A landscape with many peaks, sampled at points; each row gives a point and its height.
A climber steps from a point to the highest of its 2 nearest points, and stops where none of them is higher. Distance is the straight distance between rows; heights are no part of it.
j77: [ 23  -1   8  11 -11 -30   7 -18 -14  28   2   2   2 -11  -1  32 -10  -8
 -34   5  38 -21  17 -20  -7   2  31   7  39  15  42   4 -44  -1   0   9
   1  -2  -2 -18 -10  -2 -31  20  23]  h=248
j435: [-10 -36 -12 -16 -14   5  -4  17  10  23   8 -24  -4  20  18 -14  34  -4
  21   2 -20  13 -11   5 -18  17 -22  27 -11 -41  -1  19   2   1  -6 -10
  18 -21  -8 -23 -30  12   9 -12  14]  h=253
j296: [-23  27 -12  -2  12  -7  10   1  19 -62  -2  32   8 -21 -12 -14   1   0
 -14  13  18   1  12 -28 -15 -10  10   1 -23  11   1 -17  14   3  -1  -3
 -18  39 -31  21  14 -12   4   6 -38]  h=255
j102: [-26  23 -15  -3  27   7 -25 -15  -3 -22 -32  22  27  -4 -14  16   7 -32
  -1   3 -25  27  -1  17  -8  22  15  -7 -18  26   3   5  18  -8   1  -8
 -14  13  -8  10   0  11  15   4  15]  h=553
j774: [-28  17 -20   2   3  -5   6  10  10 -47   8  11  -4   4   6 -37  11  -1
   1   1  17 -10   9 -33 -17  -9 -12   5 -12   9  -7 -21  11   1 -13  -8
 -13  44 -38  16  14   6   4  16 -23]  h=287
j778: [ 10  17   0   4 -20 -18  29   0  -8 -14  17  14 -15 -15   5 -17  -3   0
 -19  -4   7   3  14 -27 -18 -10  -2  10  -2  18  29  -4 -11  10 -10  -6
   5  14 -24  -5 -15   8  -1  24  -1]  h=183
j59: [ -2 -34 -25  -5  -9  24 -15  19  19  22   5 -26  -2  36   4  -9  28  -3
  22 -23 -18   3 -25   8  -6  24 -15  18   6 -41 -27   4   1 -13   6   1
   8 -20   3 -10 -20   0   3 -15  16]  h=280
j38: [ -9  -8  -3  -2  -3  43 -13  -5  -3  -1  -7 -23 -18   6  19  14  14  -4
   9   3 -26  18 -10  24   9  10 -11 -12 -10   9 -10   2  13 -12  -1  -7
  16   0  13   9  -2  -8  13  13  32]  h=332
j819: [ -3 -10 -18   1  -5  32 -11   2   0   2   0 -21  -9  11   5  -4   3  -4
   9 -15 -20   1 -18  18   3  10 -17   2   4  -7 -12  -1   4 -12   2   0
   3 -15   9   8  -6  -4  12  -7  14]  h=308
j981: [  8  -7  22   7   9  -8  -7 -10 -19  28  -1 -11   3   2  17  32  -9 -13
  27  27   3  -7  38  14   0  10  -1 -20  13   8 -10  11   0 -12 -22  -8
  -2  -8  19 -25  20  -3   7   7  23]  h=500
j498: [ -5  15   3   5  17 -13   2 -14 -32 -11   3  19  31  -5   8  35  10 -43
  21  28 -25  11  42  -2 -12  16  10 -20 -17  42  -1  17  -3 -19  -5 -23
 -13  20 -20   7 -10  17   8  32  31]  h=468
j293: [  2 -22   8  -9  -1  -8  20  15  -6   1  10 -20  -8  -2  23  -2   5   6
  37  22  17 -14  36  -1  15  -7 -33   5   4 -26 -32  10   7  11 -18 -12
  -1  -8  -9  -8  10   3  -5  -9 -25]  h=213
j360: [  1  -2   0  19   0 -15   4 -14 -21  31   3   4   8   5   8  19 -21 -20
   7   7  14 -17  26  -1 -10  15   3 -11  26   9   5  -1 -18 -15 -18   5
  -5 -10  11 -26  18   1  -6  10  20]  h=452
j769: [-11  46  -2  30  -2  11 -12 -16   2 -12  -8  23  11   8  -9  -8  -1 -27
 -20 -13   3   3  -5 -18  -4  13  12 -23  -9  37  10 -25   4 -22   5  11
 -18  40  -7   7  -7   4   0  29   6]  h=330
j24: [ 14 -11   4   4 -28  25  -5   7   3  48  15  -8 -10  17  10  -8  20   3
 -12 -43  -1  -3 -24  -7 -10  21  12   5  -1 -17  26   0 -22  -3  21  12
  34 -10  12 -16  -9   2   3   7  31]  h=467
j674: [ -7  26 -12   5  36 -73   8 -10 -21   0  12  28  33   0  -9 -17 -44 -17
  13  -8  -6   9  15  -1 -27   1  -3  28   9  16   1  -7  16  16 -17   8
 -28   5 -11  -1  13  26  24 -13 -19]  h=131
j812: [-19 -24 -29  -7  16 -17  -4  33   4 -46  -1  19  32   8 -10  -3  13  -6
  31   0   0 -24  -2 -12 -14  -4  -7  26  -4 -49 -26   2 -19  -1  10 -13
 -14 -11 -29  18   3  10  -9  -5 -10]  h=361
j768: [-24  22 -29   4  24  16 -29   1  -5 -18 -19  21  24  18 -18   2   5 -26
  -9 -24 -30  16 -19  15 -14  18  12  -1 -12  18  -8 -11  14 -16  17  -1
  -8   0  -1  36  -3  10  22   7  19]  h=515
j992: [ 26  19  15  -9  21  -5   2 -11 -34  -7   9  29  22 -20   4  15 -17   8
  14  19 -28  20   5  32  12 -18   0   0 -20  38 -16   2  21   4  -2  -5
   0 -29  26  40   1   4  17   5  -8]  h=85
j647: [ -8 -17 -24  24   3 -12 -10   4 -11  35  19  19  29  20  -4   4 -11 -13
  -6 -23  23 -47  -8 -15 -10  12  13   4  41 -23  -8 -30 -35 -20   3  22
  -3 -11  10  -2  16   5 -19   5  22]  h=364
j351: [  0  13   6 -10   3 -16  13  -8  15 -32 -16   3   0 -26 -22  -8  -6  11
 -12   5   8  12   6   1  -1 -28   8  11  -7  -2  14  -2   7  22   0  17
 -22   7  -1  -3  20  -9  -7 -20 -58]  h=385
j332: [ 19  14  28  11 -28  27  11 -18  -2   1   3  -4 -37 -20   2  15 -21  32
 -31   3 -16  18 -32   5  25 -15  12 -13  -6  36  39  14  -4   2  25   3
  30 -10  13  24 -32 -16   9  16  21]  h=118
j26: [ 19   8   5   9 -10  16   3  -3  26  -8 -18 -12 -18  -6 -30   1 -16  19
 -21 -18  13 -10 -20   8  30 -21   7   5  15 -11   7  -3  -2  -2  25  26
  -3  -2  14  15  -2 -14 -11 -11 -22]  h=306
j863: [  1   4 -17   6   7  29 -16  12 -10  -9  -7  20  27  12  -9  12  12 -24
  -2 -26 -29   0 -29  11  -7   9  16   5  -1   4   4 -10 -12 -16  26  -9
   9  -6   9  37 -11   4  11  28  34]  h=476
j101: [-17  -6   9 -36   1 -10  -2  -1  10  -2  -1 -30  -8  -8  22 -20  26   2
  12  30  -1  27  30  -7 -19   0 -18   6 -30   0   6  23  32  31 -31 -12
   7   7 -12 -36   5   3   8 -14 -20]  h=191
j512: [ -6  20   2   0  -3  34  -2   3   5 -29 -13  14  -5 -16 -10  10  21  -6
 -20   2  -4   9 -12  -2   7  -9  10  -9 -20  21  18   0   3 -13  13 -14
   8  17 -10  21 -10  -2   1  14   8]  h=269
j359: [ 20  22  24   0   9  10  10 -16 -34  15  20  -5  -8  -5  32  -3 -26   5
  14  14 -13  15  25  19  18  -8 -21 -24 -13  36 -27  -9  29   6 -19   2
  -4  -7  24  13  22  -8  17  20  -4]  h=69
j410: [ 11  -9   8   0 -27  38  -3  -6   7  43  -1 -11  -7   4  11  16   4   3
 -17 -31 -20  13 -35   0  -6  17  22  -9  -8   9  31  12 -21 -10  31   6
  30 -18  25  -1  -9 -12  15  11  43]  h=431
j365: [ 17  -2  -1  27 -13 -27   9  -8  -8  41  24  14  12  13  -5   3  -9  -3
 -37 -24  38 -32   3 -33 -10   1  35   4  41   0  33 -28 -47  -7   4  25
  11   3  10 -14   9   0 -27  27  22]  h=286
j548: [ 20   6  18  11  -9  38  11  -9  -2  -3  -1   8 -19 -21   0  21 -21  17
 -22  14 -24  13 -23  24  31 -22  16 -16  -5  35   9   5  -3  -3  21   3
  22 -11  20  36 -20 -18   9   8  11]  h=105
j673: [  3 -27  -8  12   2  -7 -10  -4  -8  39  15   7  21  14   3  21 -12 -21
  -1  -4  11 -27   0  -2 -11  19   9   5  34 -16   1  -6 -34 -26  -8  10
   1 -22  12 -22   3  -3  -7   3  30]  h=407
j589: [-12   3   3 -13  -9  -6   9  -9  -9  36  18 -33 -13  21  30 -26  -1 -10
  10  13 -20  39  17   6 -20  14 -24   5 -13  20   6   3  23  23 -39  -4
   8   4  -2 -33   5  11  26   6  12]  h=425
j991: [  8  -1 -25  -1   0 -27  13  31  19 -11  18  10   5   8 -17 -42   8   4
   5 -32   1  -5 -42 -16  -1   0  -8  45   6 -39  -1 -10 -15  13  29  20
 -10 -17 -15   6 -10   9 -16 -27 -23]  h=563
j132: [  5  32   2  29   1  -3   7 -14 -12 -10   1  22   2 -11   0   0 -10 -24
 -20  -2  12 -10  14 -21  -1   7   5 -21   5  40  15 -17  -7 -18  -2   9
 -12  29 -16   4   0  -5  -5  36   8]  h=366
j280: [  5  24  -2   4  -4 -30  23  -5  -4 -25   4  28   9 -27  -7  -1   3  -7
 -20   3  14   0  17 -31 -19 -12  18  10   1  11  35   1 -11   5   1  -7
  -2  19 -27   4  -9  15 -15  17 -13]  h=204
j223: [-21 -30  -7  -9  -7 -61  17  11  -1  21  15   3   8   9   1 -18   4   7
  14  17  22  -5  14 -17 -31   4 -16  10   9 -45   3   3 -10  15 -42 -20
   6  -1 -23 -49 -22  20 -28 -28 -19]  h=540
j8: [ -5 -28 -33   0  22  -1 -21  26  -4 -33 -13  19  40  23 -17   4  12 -20
  20  -9 -12 -35  -6   2 -11   2  -4  15  16 -42 -39  -2 -22 -18  17  -1
 -21 -15 -14  23  -9   9   6   5  10]  h=379
j155: [-34   7 -25   8   5 -11  -2  13   3 -22  12  16   1  30   9 -35   9 -19
   2 -13  16 -16  12 -29 -32  12 -17  -8  -4   0 -18 -29   5  -3 -25 -15
  -8  48 -42  -8   8  17   4  15  -4]  h=336
j158: [-37 -11 -22   6  14 -35  -7   2  -4  12  14  16  20  36   1 -25  -6 -19
  18   3   4  -9  18  -5 -36  24 -20   3  12 -21 -25 -10   4   3 -46 -11
  -3   8 -27 -37   2  29   1 -10   7]  h=443
j275: [ 14  15   9  -3  22 -26   4 -14 -39  24  15  26  33  -5  15   5 -26 -14
  27  14 -26  24  25  16  -9   7  -3   2  -8  29 -10  10   9   2 -12  -1
  -3 -28  14  15  16  12  20  11   7]  h=95
j521: [  7 -15  -2  -1 -22 -32  16  19   4  25  20   3  -6   5   3 -27  10   8
  -7 -19  16  -4 -15 -24 -10  -4 -10  29  10 -34  25   8 -28  16   9   8
  20 -20 -14 -16 -22  14 -22 -10  -9]  h=548
j171: [ 18  -7  21   6 -17 -24   6 -19  12  22  -4  -8 -10 -19 -10  26  -1  16
 -29  -3  39 -16   9 -15   3 -10  19  -3  27  -1  41  20 -30   7   5  10
  14   4  -1 -28  -6  -9 -26   6   9]  h=237
j777: [ -1 -27 -12   3  12 -32   9  17 -10  -5   8   8  15   9  -1   7  -5  -4
  24  18  26 -43  28  -8   7  -5 -17   4  31 -32 -29  -5 -31  -4 -21  -9
 -20  -7 -11  -4   6  12 -28  -8 -19]  h=297
j872: [  5   5  -9  22   2  59  -7 -13  -1   7  -1  -7 -32   8 -11   8 -31  13
 -24 -18 -19   0 -39  22  34  15  16 -43   8  23 -17 -24  14 -26  23  23
   6 -12  49  38   6 -30  18   1  18]  h=73
j557: [ -5  -9 -21  -8  11  38 -24  31  18 -45 -25  22  14   3 -38   5  13  -1
  -5 -19 -10 -14 -37  -1   3 -15  15  11  -4 -15 -15  -1  -9  -8  32  -1
 -11 -11   6  45  -1   5   7  -3  -1]  h=454
j315: [ 17  19  32 -17 -14  15  13 -22  -1 -10  -2 -11 -26 -33   4   1  -7  46
 -24  35 -23  42 -18  22  32 -38   6  -6 -32  40  12  15  29  33   9   2
  19  -4  20  15 -14 -22   6  -8 -23]  h=470
j159: [ -1 -24 -11  -3   6  31 -15  17  13 -30 -24 -13 -11  11  -4  13  11   7
  16   3  12 -34  10   5  14  -1 -13  -1   4 -31 -42   9  -5 -11   3  -9
 -11   1  -8   7  11  -9  -5 -10  -7]  h=649
j738: [ 14 -10  15  -4 -16 -29  24   1 -10  15  13  -8 -16 -10  11  -6 -14  10
   6  11  19  -5  27  -5   1 -11 -18   8  10  -8   9  10  -5  19 -19   0
  -2 -14  -2 -16   4   5  -9 -10 -27]  h=188
j395: [ 35   7  21   9 -39  45   0  -2   9  18  15  -8 -33   5   3 -12   4  34
 -28 -35   4  -3 -25 -15  21 -13   8  -6  -2   8  29 -10 -13  -1  35  10
  43   2   9  14 -22  -7  -3  27  23]  h=355
j536: [  9 -47   6  -1  -3 -16   4  17  -9  19   6 -14   2  18  15  17   3  -7
  46  24  12 -36  34  -4  11   2 -22  -5  26 -45 -39  14 -11  -6 -25 -16
  -3 -21  -2 -25  -1   1 -14  -6  -1]  h=250
j892: [ 25  -5   8  -3  -8  19   7 -10  48  10 -30 -31 -22  -9 -35   8  -9  27
 -22 -16   2   1 -37  21  39 -11  21   3   5 -27  18  20   5  10  32  27
 -11 -10  12   8  -6  -8 -13 -45 -20]  h=289
j800: [-16 -21  -2   9 -14   0 -22   3   1  23  -4  -3   3  13   6  10  26 -17
  -2  -9  12 -12   3 -16 -28  25   1 -13  -1 -21  15  -1 -15 -15 -14 -20
  13  13 -13 -42 -18   8 -11  15  29]  h=399
j767: [  4  -3  -3  -9 -25  10  20   1   8  20  23 -50 -39  16  23 -48   3   8
   0   8  -3  23  -8  -6   6  -7 -37  19   0   4   2  -9  13  26 -12  18
   6   3  -4 -25   0  -1   9   0 -14]  h=333
j31: [ 23 -11   2   6 -21  -5   3  13   8  36  18   0  -3  11   1 -15  19  11
 -14 -40  19 -13 -18 -19  -6  -2   7  21  11 -28  28  -5 -32   4  17   9
  34 -16  -2 -13 -17   9 -16   2  15]  h=506
j560: [ -2   9 -19 -13  15  28 -29  24  21 -31 -34  25  10  -1 -50  -5   5   2
 -25 -30   1  -4 -41  -1  -4  -6  25  12  -6 -14  -4 -10   5   2  34  15
 -14  -3   5  42   4   4  -7 -25 -18]  h=482
j653: [-13   9  10 -13  -5  11 -12 -13   8   2 -21 -25 -19  -5   6   4  16   1
   1  15  -4  24  12  17  -9   9  -5  -3 -24   6  10  19  27   7 -14 -12
  -3  18  -2 -34   3   0   2  -6  -1]  h=405
j596: [ 17  19  13  -8 -15  22  23 -12  11 -32  15  -3 -32 -24 -10 -28  -5  38
 -19  25 -23  30 -29  11  32 -40  -3   4 -12  40  -6 -11  35  22   5  15
  14  -6  15  36 -17 -28   3 -11 -44]  h=447
j809: [  3  -8  18 -13  -1  40  -6  16  16 -31 -22  -8 -24 -26  -6  25   6  27
  -1  18  -2  -2 -13  18  41 -21  11  -6 -13   1   2  19   8   3  25 -13
   5  -9  12  31  -6 -15  -7 -16  -5]  h=546
j906: [-29 -11 -20 -14   4 -61   7   7   2  20  21   9  13  25  -2 -36 -12  -1
  18   5   7   1  14 -12 -39  18 -20   9  12 -30  -8  -4   4  20 -45 -15
  -5   3 -26 -50  -2  26 -13 -27 -15]  h=491
j938: [ -7  23  -3   0   8 -29  21   0  14 -55  -5  31   8 -33 -21  -1   0   2
 -22   3  36 -17  20 -37 -14 -19  19   8  -3   6  21 -13 -11   1   1  -5
  -5  31 -25  11   6   0 -19  11 -35]  h=229
j9: [  0  -6 -11  -5  15 -76  23  13  -9   3  16  13  23   6  -4 -22 -25   0
  30   1  10  -8  14 -10  -5  -6 -18  33  20 -30 -18  -5 -16  14 -19   9
 -27 -18 -14 -16   3  21 -20 -40 -34]  h=155
j73: [  0 -19  13   7 -25  11 -20   6  -7  39 -11  -1  16   6  12  26  36 -19
  -9 -20  -4  -6  -6 -19 -24  27  27 -10  -2  -1  37  10 -26 -14  12 -18
  25   8  -9 -34 -23   5  -9  26  57]  h=351
j996: [  4  30   6  16  10  -7   9  -9 -16 -24  -8  24  10 -20  -5  25   4 -21
 -10  27   4  -1  34 -16   3   6  16 -19  -9  39  13   3  -2 -19   1 -18
 -15  28 -19  19  -8   3  -2  29   5]  h=412
j287: [ 25   0  22  16 -39  42  -2  -8  -6  35  13 -11 -25  -5  21   8   0  16
 -20 -31  -7  13 -22 -21   8   5  21 -18 -17  22  36   8 -22 -14  31   3
  41  -7  18   3 -24 -18  13  32  50]  h=396
j114: [  1   2  -8  24   9  24  -5 -25 -15  24  -3 -17 -11  10 -11  -5 -48  -9
  -3 -13 -21  14 -11  28  13  23   3 -19  16  14 -29 -17  18 -14  10  35
 -18 -25  52  13  33 -17  20 -16  -3]  h=50
j810: [  4  11  34 -11   1  -4  -5 -16   4   7 -29 -23 -16 -26  11  20  11  16
   1  21  13   9  24  11  10  -3  -3 -16  -9   4  15  28  19  15 -10 -13
  -3  21  -2 -25   7  -9  -8  -3  -8]  h=439
j58: [ 13  -5   4  13   6  57  -5   1   6 -17 -15   8 -24  -3 -20  25 -23  23
 -25  -2 -19   1 -47  30  44 -14  16 -34  -4  38  -8  -9   9 -13  31  -2
  13 -11  37  57 -18 -14   8  -4  17]  h=91
j218: [  6  15   9   2 -21  28   8 -12   4   3   6 -18 -26  -9   7 -21   3  19
 -28  -8 -14  21 -28   9   4  -8  -3  -1  -9  30  29  -1  10   9   7   8
  21   4   6   8 -15  -9  12  15   3]  h=136
j936: [ -8  32  -7  11  30 -54   9 -18 -28   3  16  30  38 -10  -1  -5 -33 -29
   9  -1 -18  17  18  -1 -25   9  11   8   0  37  16   1  13   2 -18  -4
 -25  10 -19   9  14  28  20   0   6]  h=119
j52: [-11   0  -3  20   0  43  -2 -28 -19  25  10 -13 -20   6  -3  -1 -37   3
 -11 -22 -31  22 -28  22  14  26  11 -36   9  32 -13 -22  15 -20  16  33
  -1 -19  58  17  17 -31  27   3  13]  h=60
j836: [ -7  13 -25  -9  13 -21   2  33  26 -36  -8  24  15  -3 -34 -30  -2   8
   0 -29   4  -2 -48 -22  -8  -7  15  42  -7 -34  -4 -19  -6  16  34  30
 -20  -6  -9  20   9  -1  -8 -37 -46]  h=532
j695: [ 29  -6  11  -1 -10   8  -1 -17  40  29 -29 -36  -8 -17 -24  23  -6  23
 -29 -21   9  -8 -35  18  32  -8  26   8  25 -18  37  31 -16   7  33  19
   2  -5  15 -12  -3  -4 -16 -31   2]  h=277
j363: [  6   8  -1   2  16  15 -16 -20   0  22 -10 -31 -19  14   2  -3 -19   3
  14  -2 -13  17   4  38  15  19 -17 -13   4   4 -40  -3  29  -5  -8  17
 -22 -14  31  -7  29 -13  17 -19  -8]  h=49
j583: [-16 -23 -12 -15 -28  -1  12  13  -2  31  27 -35 -25  28  32 -43  10  -6
  13   7  -7  14   1  -7 -12  13 -41  20   4  -4   1   2  11  20 -31   1
  20   1  -9 -31 -12   4  15   1   1]  h=373
j855: [-26 -47  -6 -18   7 -60  12  19  -5  -5  13  10  29   4  -4   1   8   2
  34  36  19 -15  38 -22 -32  -4  -4  -1   3 -49 -22  12 -14   9 -39 -34
  -3 -11 -27 -22 -13  22 -28 -27 -15]  h=469
j391: [-19  -3  -1   6  -2  31 -19   7  13 -11 -20 -12 -10  15   7   9  23 -11
   6  -3  22 -26   3  -1  -4  12 -17 -16   3 -16 -18 -13  -1 -21 -12 -15
   1  20 -13 -11   3  -9   1  13  10]  h=559
j136: [ -8 -11   2 -13  13  24 -19  12   8 -26 -28  -8  -4 -17  -2  31  11  10
  15  20   4 -11  10  18  18  -8  -1  -1  -5 -11 -18  20  12  -4   6 -14
 -12 -10   5  11  12 -11  -4 -12  -6]  h=589
j105: [-12 -18 -12  -5  26 -29  -7  13  10 -27 -18   5  22  -3 -20  16   4   4
  10  17  35 -38  24 -12   6 -10  -2  17  15 -40 -30   2 -18  -4  -5  -5
 -33  -7 -13  -2  16  -3 -27 -26 -34]  h=335
j128: [ -7  20 -18  -8  13  -6 -18  16  26 -30 -17  21  14  -5 -37 -19   5  -1
 -20 -32   1   5 -42  -4 -12  -1  13  22 -10 -18   6 -15   8   9  23  18
 -15   6  -6  12   5   6  -5 -25 -29]  h=508
j331: [ 33  21  34 -12  18  -2   0  -7 -36   5  19  16  14  -9  26  11 -17  19
  21  20  -9  14  20  32  30 -28 -12 -21 -19  22 -35   4  29   5  -9 -13
  -6 -21  30  35  22  -1  12  15  -9]  h=78
j103: [ 18  12  39 -21   4  26   6  -5  -3 -14   3 -21 -28 -27  21   4  10  44
   8  32  -9  24  -3  23  39 -35  -9  -9 -34  11 -13  11  39  24   6 -10
   6  -3  24  18   5 -24   2  -9 -27]  h=493
j308: [ 16  16  37 -28   3   4   7  -5  -1  -1  -3 -13 -17 -28  20  18  10  29
  10  28  11  13  22  18  24 -27  -5 -13 -29   3  -4  20  34  21  -4 -15
  -2   5  18   7  18 -10   4  -6 -30]  h=473
j980: [ -2  23   3   3   9 -29  14 -24 -32  11  13  18  17  -9   7  -4 -24 -21
  -3   2 -15  17  18   9 -18   7  -3   6   4  37  13   7  -4   3 -17   6
  -5  -3   1  -1   1  12  15   6  11]  h=106
j901: [  8  15  12   0   4  17   1 -26 -13  13   6 -28 -25  11  19 -10 -22   8
   6  10 -18  26   3  38  17   7 -21 -21  -1  28 -31 -16  32   4 -14  18
  -7  -2  29   1  27 -10  21  -3  -5]  h=58
j367: [ 27   8   6  14 -15  21   7   3  27   4   1 -10 -18  -1 -19  -4  -1  18
 -30 -37  12 -16 -22  -3  23 -10  13   2  10  -9  17 -12 -13  -9  30  22
  17  -3  14  11  -2  -4  -9   5   2]  h=323
j871: [ -4  34   5  15  -7  36 -20  -2   5 -11 -16  16   2  -8 -12   3  19 -11
 -26 -18  -3  11 -22  -7   3   8  20 -20 -22  32  22 -21   8 -20  17   5
   4  32  -3  12 -10  -5   1  19  18]  h=296
j330: [ -8  34  11  -2  17  14 -19 -26  -3 -25 -28   2  -7 -11  -5   4   1   2
  -3  16 -11  16   3  23  15  -7   6 -25 -24  39 -16  -9  39   0 -10   3
 -23  22   9  13  14  -7  13   2 -12]  h=227
j961: [  5 -13  -6  26 -11 -21  -8   4  -5  46  25  14  20  25  -4 -17  -7   0
 -12 -47  33 -38 -14 -24  -6   8  13   2  34 -18   3 -42 -41 -12   5  26
  13  -4   8 -13   9   5 -30  -2  12]  h=328
j612: [  1 -20   3   4 -10  25 -26  12   6  22 -11   3  21   3   0  38  33 -24
  -8 -11  -7 -16 -19  -3  -8  15  33 -14   2  -6  28   8 -29 -26  24 -16
  25   4   9 -10 -18  -5  -2  21  62]  h=394
j168: [-12   6   8  -9  13 -20  -2  -8 -10  30  20  -4   4  22  25 -11  -3 -21
  24  20  -9  22  49   5 -23  24 -20 -22 -10  22 -19  10  15   8 -47 -23
   0  18  -5 -41  12  13  23   8  21]  h=484
j845: [-27 -49 -25  -7   8 -38  11  31   3 -33  18  14  28  10   1 -11  16   2
  32  16   6 -29  22 -27 -29  -9 -11   8  -1 -59 -24   7 -17   2 -16 -35
  -5  -5 -36 -12 -12  11 -18 -10 -14]  h=411
j333: [ -6   2 -15  -3  33 -80  21   4  -9 -14  14  23  28  -4  -7 -20 -38  -3
  26  -1  14  -9  18 -13 -13 -10  -7  31  12 -14  -9  -6   2  22 -14   0
 -29   4 -19  -7  18  28   2 -32 -31]  h=143
j717: [ 22 -13  18  11 -18   3  -6 -21  22  39 -18 -30  -5  -7  -5  27 -13  21
 -31 -17  25 -20 -15   5  22  -1  31  -2  29 -15  39  26 -28  -2  27  21
   5   2  18 -19   0 -16 -13 -13  22]  h=262
j910: [ -4 -13  -7  11   9  31 -27   7  -3   4 -15  14  33  13  -4  41  15 -32
   6 -10 -25  -8 -17   5  -1   9  26  -9   7   4  10   3 -19 -32  21  -7
   8 -13  11  14  -9  -2  18  26  54]  h=438
j329: [ 12  20   9   9 -24   8  22 -15 -12  -5  19  -6 -29   1  20 -24  -8   1
 -17   8  -2   9  10 -13  -5  -6 -13  -5   1  38  18 -12   2   1 -12   3
  14  15 -10  -3  -7  -4   8  29  -1]  h=159
j753: [ 17   5 -11  -4  -9 -13  25  14   4  -2  15   3  -4   1  -4 -34  -4   4
  -2 -20  -6   8 -23  -4   1  -8 -16  37  10 -18  12  -1 -14  13  16  21
   0 -20  -9   8 -11  10  -4 -14 -19]  h=592
j266: [  1   0  16 -18   1  38  -2   0  15 -36  -9 -24 -33 -19   4   2   7  33
  -3  31  -6  22 -12  15  37 -28  -5  -5 -26   6 -23  -1  36  21  12  -4
   1  -4  13  31  13 -24   0 -20 -36]  h=513
j127: [-11   1  -2 -12  13 -15   3   5  22 -32 -26   2  14 -21 -26   8  -2  12
  -4  11  28 -13  11   1  11 -14   1  15  -2 -24 -10   4  -3   8   6  14
 -28  -3   1   1  24  -9 -21 -29 -46]  h=365
j646: [ -4 -23 -27 -16   9  35 -23  37   3 -52 -24  15  19  24 -18   7  17 -11
  13 -15 -13 -22 -19   5   2  -6   1   9   5 -34 -35   1  -7 -10  29  -1
 -10  -7  -8  46  -6  -2  11   5   9]  h=422
j970: [  0  19  10   0   8  17   6  -9  -4 -31  -5  15  -9 -25  -2   4  -5   6
  -7  17  -8   5   4   8  15 -19   0  -8 -10  26  -7   0  17   4   1  -4
  -3   6   5  30   2 -10   6   8 -22]  h=245
j82: [  6   5  27  -3   6   2  -1 -22 -25  44   9  -6   3   7  26  20 -17 -17
  28  22 -11  23  40  11  -8  29  -2 -27  -9  31  -9  14   9  -8 -30 -11
  -2  -5  15 -37  27  -9  14  10  27]  h=552
j945: [  5  10  27 -11  -6 -19   8 -18  12 -11 -23 -17 -13 -32 -12  18   0  19
 -17  12  20   5  21   1   5 -26  10  -6  -8  -2  23  15   6  20   3   5
  -6  15   5 -23  15  -8 -14  -9 -34]  h=409
j83: [-12   6  -6  -1  26  -7 -17  -5 -15 -22 -16  15  35  -5   2  37  21 -37
  19  21 -23  12  22  14 -13  10  13 -14 -16  18  -4  18   1 -19   0 -26
  -6   7 -18   4  -1  10  13  25  27]  h=507
j4: [-21 -12   3 -20  -8  25  -8   5   8  -3  -9 -35 -29  -3  25   7  32   6
  13  14 -14  19  -2   8   3   2 -22  -2 -19   1   0  18  25   6  -2 -20
  14   9  -2 -11 -12  -4  14   1  10]  h=367
j313: [-24   5 -24   1   4 -10   2   7  -7  -4  21   8   6  20  14 -25   7 -23
   7   1  -6  -5  15 -11 -26  14 -18   2   5   6 -10 -15   4  -6 -25  -8
   0  17 -25  -6   2  19  11  18  13]  h=386
j202: [ 13  -8   3  -2  -4 -52  33   9  -9  19  15  -4 -10   2   2 -25 -23   1
  21   6  13  -7  19  -9   6  -9 -28  23  16 -22 -11   2 -12  19 -17  11
 -14 -14  -7 -23   2  10 -17 -26 -43]  h=170
j241: [-26 -31 -14 -25   4 -16   1  14  12  -1   9 -17   0   6  14 -16  33  -1
  26  23  -4  14  16  -2 -17  12 -25  23 -13 -29 -11  16  14  13 -25 -16
   9  -4 -24 -26  -8   4  -4 -14 -10]  h=222
j696: [-19 -40  -6   3 -16  23 -25  12  16   9  -5 -24 -11  32  20   7  29 -10
  19   3   8 -16   5  -1 -15  22 -24 -12   7 -34 -19  -4   4 -19 -20 -26
  18  13 -12 -37  -8  -2   6   7  24]  h=477

Call two points neighbours if one is among the 2 nearest of the other. Go from one point of each pair to the other, from neighbour to neighbour, staying as high as possible. Name the lowest point that can't be avoided.
j159 / j102 => j73
j223 / j159 => j363
j82 / j223 => j171
j753 / j223 => j812

For each start below, name the point where the climber stops.
j961 => j82
j596 => j159
j970 => j102
j557 => j753
j674 => j810
j695 => j753
j612 => j102
j778 => j223
j308 => j159
j536 => j810
j819 => j810
j410 => j753
j315 => j159
j359 => j810
j73 => j159
j52 => j223
j155 => j223
